Points on a hilly landscape, in no order, each with its height.
From any point a climber takes the steepest step (rise divided by distance) to one of its 2 nearest points. It stops when none of these is higher. Distance is the straight distance between rows; heights are no part of it.
j952 height 639: [-30 -14   1  -1  -9 -31 -18  24 -41   2   4  -8  10 -14 -28  -1   9  12
 -30   3  -9  -4 -23]
j23 height 408: [-38  12  15  19  29 -12   8  34  26  -8 -21   7 -25 -19  14  -7   9   9
 -35   5  10 -30  -8]
j737 height 421: [-15  40  26  27  40   4  43  24   7  -7 -31 -11 -23 -16   0 -18 -13  13
   2   4 -17  -5  42]
j779 height 562: [ 34  20 -21  14 -14 -35   4 -47 -18 -20  42  17   9  29  19  39 -30 -14
   5 -11  35  18 -25]
j286 height 338: [  3  15  -7  14  -6  -8  -1 -11  -1  -8 -14 -23  -2  -4   0  -7  12  15
  14  16   1 -24 -16]
j478 height 694: [-13 -12  -8   0 -10  26  12  11   3  15 -22 -19  -5 -15 -16 -36   6 -13
 -13  20 -42 -17  12]
j574 height 192: [ 12  -3 -19 -12   9 -14  24 -62 -19   7  35 -11  27  49   2  25 -20   2
   9  14   4   2   6]
j755 height 342: [  6  15 -11   4  37  16  17   6  21  42 -22  -1 -11   8  13   7  12  -9
  19  15 -27  -1  52]
j481 height 276: [ 19   6   2  14  -3 -23   9 -41 -18 -16  26  -7   7  29   5  19 -11   6
  42   3  17 -16   6]
j426 height 656: [-14  15 -20   6 -30  36 -24  -9  12  42 -30   6 -11 -15 -12   2   8   8
 -33  14 -45   9  27]
j680 height 637: [-28 -12 -13  13 -24  45  -6   2   7  34 -21  -1  -6 -13  -8 -21   1 -14
 -39  15 -51  -5  29]
j720 height 234: [  6  21 -37 -26  -1   8  18   4  21  35  -6  10  15   6  -1   5  -2  11
  26  39 -15  -9  14]
j587 height 247: [ 10 -24  17  -2   1 -15  -1 -21   0 -16  29 -14  26  28  12   1  -7   3
  40   6  14  -2  -1]
j683 height 467: [-10  -7  42   7  46  -1  30  38  21   1 -21  -3  -8 -17 -11 -15   5  -7
   3 -19 -11  -9  17]
j512 height 220: [  9 -37  -5 -19   7  -9  14 -49  -1  -3  30 -12  35  32  15  14 -15  -3
  28   1   3   3  18]
j576 height 106: [-17 -30  15   4 -18 -16  -8  -8  13 -40  60   8  15  25  53  16 -21   9
  -3  18  46  20   1]
j907 height 368: [ -5  34  -1  25  24  37  22   8  17  29 -25   2 -28  -4  10  -3   1  -4
  13  18 -41  13  70]
j67 height 636: [ -3   9   2 -22   5 -15 -30   7   5 -20   7   7   7  11  54   0   1   3
 -14  -1  50  26 -33]
j958 height 53: [  3 -41 -28 -21 -15  22  -2   6 -24  23   2   0   4 -34 -25  -9   1 -37
 -56 -11 -25  -6  -4]
j532 height 726: [-22 -23  -9  -1 -24 -20  -9 -16 -42 -10  -7 -17  12 -30 -27   1   4  15
 -18  -5 -14  -9 -12]
j80 height 444: [-47  15  17  29  25  -3  35  29  21 -14 -22  10 -15 -35  -8  -9 -13  21
 -38  -4  11 -20  22]
j948 height 630: [ 11  11 -12  15 -11 -28  -8 -44 -14 -33  48  14  -4  26  52  36 -22  -2
  -8  -2  54  17 -11]
j361 height 617: [  9  16  -1 -25  12   5  -1  14  31  35 -17   7   5   9 -15   0   2   5
  15 -10 -10   4  31]
j461 height 773: [ 10 -22  10 -32 -23   2 -16 -37  -9 -28  12   2  18  -9  10   6 -10  17
  27 -33  12  38  -3]
j876 height 209: [ 14  10 -49 -26  -4   8  14 -35  -2  23   6   4  24  11   9  26  -3   9
  29  42  -4  -3   7]
j690 height 343: [  5  18   5 -19  16 -25 -21  17  21   5  12   7   8  25  12   4   3  13
   4  -6  28  12 -17]
j216 height 664: [  1 -12  -6  -8 -47  28 -37 -46 -14   9 -29   0  10 -23   0  21  10   9
 -10 -16 -14  11  10]
j547 height 756: [-13 -33  23   1 -13   1   0  11   1 -34  13  -6  14  -3   1 -18   1   1
   5   0  21 -21 -40]
j655 height 686: [ 17   9   4 -27 -24 -22  -4 -44  -7 -31  31   9  20   3  30  15 -33  27
  24 -24  28  37   0]
j872 height 103: [ 11 -53   9 -30 -14  23 -15   6 -11 -14  13  -1  16 -10 -16 -14   8 -17
  -4 -19   2  27 -35]
j734 height 14: [  6 -28  16 -12  14  19  15  32  13   6  -4  -7  -3 -10 -19 -30  11 -29
 -10  -5 -17 -22 -13]
j589 height 450: [-38  30   8  24  28  11  46  14  -1  -9 -24  -1 -18 -26 -25 -30 -26  23
 -20   7 -31   5  44]
j541 height 631: [ -3 -10  30   1   2   6  14  23  -6 -11 -10 -26   8   4   2 -33   6 -16
  17  21 -10 -35  -7]
j315 height 136: [ 10 -56  -3  -7 -21  38  -1 -21   8 -10  -7  -9   8 -23   0  -6   9 -24
   9 -19  -7 -14   1]
j158 height 291: [ 17 -34 -16 -12  -1  38  13   4  28  19 -15  -9   8  -8   9 -17  12 -33
   9  15 -20 -22   6]
j52 height 124: [ -4 -24  21  -1  -3 -18 -10  12  15 -21  54   1  25  37  31   5 -14   4
  10  20  33  20 -20]
j57 height 306: [ 15  25  -6  27  -5 -13  14 -24 -14  -9   2 -15   1  20  14   8  -4   3
  34  28  12 -39  -2]
j918 height 40: [  2 -24 -24 -12  -2  42  17  18   8  28  -6   6 -12 -31 -28 -20   1 -34
 -50  -8 -32 -11   6]
j543 height 469: [ 26  23  -5  33 -20 -23  -8 -35 -18 -33  16   8 -13   3   4  27  -5   2
  26 -18  32  -6 -28]
j422 height 119: [  9 -68  17 -16 -19  34 -11 -17  -3 -24  17   0  11 -15  -4  -1   7 -13
  18 -33  -1  22  -8]
j681 height 663: [ 14   1 -11 -29  -9   5 -23  -4  19  25 -17  -5  12   7  -8  -5  12   2
  10   0 -10   6   3]
j164 height 732: [-16 -59 -14  -2 -22  -8   0 -11 -47  -5   7 -10  15 -43 -21   1  -1 -16
 -27 -11 -25  -7   2]
j376 height 443: [ 26  59 -13  17  10 -13   9   8   8  26 -15   9 -22  11 -17   6   0  -2
  14   5  -8  -5   7]
j884 height 183: [ 13 -11 -41 -26  -5   4  17 -44   3  -4   1  -4  30   0  26  14 -11  11
  32  17  11  -6   2]
j601 height 546: [ 25  25  30  22  -3 -14 -12   1 -30  -4   8 -18  -6  34  -5  -2   8  -7
  39  13   5 -10  -6]
j908 height 403: [ -4 -28  21 -17  31   0 -14  35  11   5  -4   0   1  -2 -13  -8  24  -5
  -1 -21  -7  21 -20]
j467 height 660: [-17 -30  18  -9 -24   4 -19  10   5 -45  29  10  14   2  22  -7  -9  11
  -7  -1  42  11 -40]
j106 height 724: [ -1 -14 -13 -13 -24  21 -28 -17   1  21 -28 -11   4 -13  -7  -4  18   0
 -13  -2 -23   5   5]
j479 height 516: [ 56  31 -22   5 -22 -11 -11 -33  -6  24   0  15  -2  25 -16  24  -2 -22
  21   9  -9   3  -3]
j427 height 427: [ 11  33  -5  31 -18 -22 -23 -12 -21 -18  -3  -5 -18  -2  -8  13  10   7
  -4  -3  22 -11 -40]
j947 height 665: [  8  -3  25  21 -15 -10 -12 -27 -27 -28   8 -11  -8   5 -15   9  11  19
  41 -13   4  -3  -5]
j542 height 481: [ -7   9  11  11 -24  -9 -43  -3 -24 -35  19  11  -9  10  16  15   6  24
  -9  -2  44  28 -42]
j340 height 692: [ 17 -16  -4 -11 -26  13 -30 -51  -9  -8 -14  -3   3 -11   5  18   7  10
  22 -25  -1  17  10]
j355 height 86: [ 16 -44  -5 -31   5  19   1  17 -25 -11  16   0   5 -24 -20 -11   9 -30
 -32 -22   5   9 -48]
j178 height 371: [-20  10  -5   4  14 -10   2  19  14   1 -21 -14  -7 -16  -3 -16  13  13
 -16   6  -4 -18 -19]
j903 height 518: [-34   3   1  -1  11 -22  13  32 -11  18 -12  -3  -3 -22 -38 -19  -5   8
 -42  -8 -30  -8  14]
j35 height 512: [ 39  21 -19  30 -19 -33   0 -28 -14 -14  21  20  -2  22   3  27 -15 -32
  20  -9  24   1 -36]
j933 height 482: [-35  -3  12  14  28  -4  40  24   2   2 -17  -1  -6 -36 -37 -23 -18   6
 -35 -15 -24  -3  30]
j862 height 822: [-25 -58   7  -4 -28  10  -1 -22 -37 -17   3   2   5 -35 -25   9   3   3
  -3 -36 -23  -5  14]
j345 height 393: [  7  56   1  18  34  12  38  18   1  13 -23  -5 -28  -1   5  -6  -9  -1
  23  19 -29  -1  55]
j945 height 157: [ 16 -43 -24 -23  -5  22  13 -31  16  -5  -5  -8  26  -7  20  -1  -3 -16
  29   2   2 -11   4]
j253 height 373: [  7 -18   9 -30  14  -9 -24  14  11  -6   4  -4  14   7   9  -8  13   1
   5 -12  12  27 -31]
j204 height 568: [-28 -26   6  -2   7 -28   3  44 -32  15  11  -1   7 -17 -37 -16   0 -10
 -40   0 -25  -9  -5]
j346 height 573: [ 11  39   1  25  38 -31   1  16  12   9  14  28 -23  35  16  32   0 -12
  -4  -9  39 -11   4]
j701 height 146: [  1  -9  -1 -18  19 -31   1 -10  11   1  43  -7  33  47  26   7 -15  -2
  -2  14  23  11 -13]
j99 height 607: [-10  29  -6   2  -3  24   1   8  15  35 -30   2 -21 -10 -28 -11   3  13
 -12   4 -41   8  44]
j928 height 770: [-15  19   3   4   9  30  26  24   0   8 -31 -18 -20  -8   0 -41  -5  -7
  -4  29 -52  -9  36]
j602 height 698: [  2  24  12  -2   7  13  18  27  -6   5 -25 -27  -4   9   9 -29   0 -10
  20  27 -29 -26  23]
j238 height 274: [-19  23  -9  -9  11  11  39  34  39  11 -21  13   3 -24 -17  -9 -14  24
   2  -3   5 -10  21]
j906 height 594: [-26 -34   9 -11  -8  -4 -19  16 -38 -33  10   4  17 -13   1   0   7  17
 -19  -9  21  26 -53]
j473 height 588: [-15  -5  32   6  15  -9   4  36  12  -8  -3  -5   0  13  13 -20   9  -6
   3  16  11 -34 -22]
j765 height 318: [-16  29   8  -9   7 -18 -18  31  21   1  -6  16  -6   5  -2   5   1  22
 -16 -19  33  -1 -11]
j930 height 720: [ 13  22 -15  -2   7 -29 -23 -16  -2 -11  24   8   2  30  50  23  -5  -2
 -11   7  51  13 -24]
j433 height 578: [  2 -12   1 -20  11  26   5  23  34  31 -22   4  -2 -12 -16 -15   8 -14
  -5 -15 -22   2  24]
j837 height 565: [-29  16 -14  20  11  22   6  -8   8  27 -26  10 -26 -27 -30  -3  -9  17
 -37  -8 -45  28  57]
j92 height 317: [ 11 -12 -10  -8  24  12   7   4  25  31 -18 -11   5  11  15  -7  16 -20
  19  18 -23 -13  22]
j775 height 506: [ 33  35  12  15  -6   4  -8  -3 -22  19 -15 -19 -15  26  -6  -5   9 -18
  31  13 -22 -11  20]
j858 height 680: [-10 -32  11 -26 -25   3 -10 -11 -27 -42  13   4  22 -19   3  -6  -9  21
   4 -28  22  33 -34]
j713 height 27: [ -6 -18  -3  -9  21  13  33  34   8  11  -5   2 -13 -31 -37 -28  -3 -22
 -43 -16 -24 -17  -2]
j122 height 412: [ 26  50 -16  27  -4 -23  -8   5   3   7  -4   9 -22  13  -5  12   3  -7
   3   4  16 -16 -23]
j699 height 440: [  5   0  14  24 -12 -16 -31 -12  -7 -38  42  10  -7  25  33  25   0  16
  12   6  47  25 -25]
j450 height 659: [-28 -21  16   3   0  -3  -1  31   5 -19  -1  -2  -1 -11   3 -17  11  -6
 -28  11  14 -37 -41]
j184 height 474: [ 25  54   2   9  -2  10   1   8   0  36 -24   2 -23  14 -19  -1   2  -7
  18   9 -32  -2  42]
j248 height 497: [  0  22  27   9  44 -15  13  29  19  11 -16  -3  -9   6  -4  -3   7   6
  13 -10   2  -7  21]
j745 height 601: [  3   1  36  32  -5 -10 -16   0 -23 -30  23  -7  -5  26   2   6  10  17
  34  11  22  -3 -24]
j50 height 168: [  8  13 -14 -18  25 -26  11 -23  -4  25  33  -5  24  60   4  17 -13  -2
  -6  14   8   5  -2]
j12 height 255: [ -7  20 -35 -26   5  18  29  26  38  22 -14  11   4 -22  -6  -9  -3  14
  11  22 -13  -4  10]
j160 height 293: [-22  41 -10   1  12  -6  13  27  35   3 -23  20  -9 -18  -1   7  -8  31
 -14  -9  29 -12  13]
j453 height 531: [  7  42   9  17  37 -24  10  18  21  10  -6  16 -13  13  -2  21  -2  12
   9 -18  29  -5  17]
j358 height 736: [-11 -30  21   5 -28   5 -11 -27 -27 -16  -5 -15   0 -13 -23   1  10  14
  21 -18 -15  -6   8]
j623 height 606: [ 23  34 -23   3 -29  24 -32 -22   7  38 -29  11 -19  -9 -14  18  15   5
 -12  10 -31  13  16]
j528 height 404: [  1  -3  16  33 -19 -18  -9 -18  -8 -51  63  24 -18  22  37  37 -21  26
  20  -9  42  32  -1]
j143 height 539: [ -8 -10  -4   6   9  49  14  22  37  35 -24   4 -12 -10   7 -17   9 -25
  -7   4 -37  -6  41]
j883 height 529: [-20   4   7  -9  -4 -14 -35  13 -21 -19  -1   3  -1  -3  11   4  15  19
 -24  -7  30  16 -47]
j364 height 437: [-18 -24  30   1  38   0   6  35   5  12 -17  -7 -12 -17 -26 -17  20 -10
 -16 -18 -29   7   9]
j550 height 640: [ 12  25 -15  19  13 -32 -18  -5   4  -1  29  24 -20  46  33  31   0 -23
 -16   9  45  -5 -17]
j853 height 68: [ -5 -35 -15 -22  -6   4   3  15 -18   2  -2  -9   9 -31 -24 -18   5 -19
 -37 -11 -14 -10 -30]
j518 height 587: [ -1  -7  11 -17 -20  -9 -20 -13  -4 -40  24   2  19   3  44  -2 -16  17
   6  -9  47  35 -29]
j916 height 560: [ 46  37 -30  21 -28  13 -15 -28   4  32 -20  18 -22   1 -12  24  10 -22
  10  17 -27   6   7]

Where does a climber stop that starts at each point below?
j481 => j862
j576 => j461
j713 => j930
j315 => j930
j158 => j862
j376 => j862
j765 => j930

Call two points neighbours if one is among the 2 nearest of the other. Go from one point of each pair to the other, from neighbour to neighbour, staying as high as possible. Name the lowest point that can't be avoided.
j547 / j928 => j473
j461 / j547 => j518
j928 / j426 => j680
j461 / j106 => j216
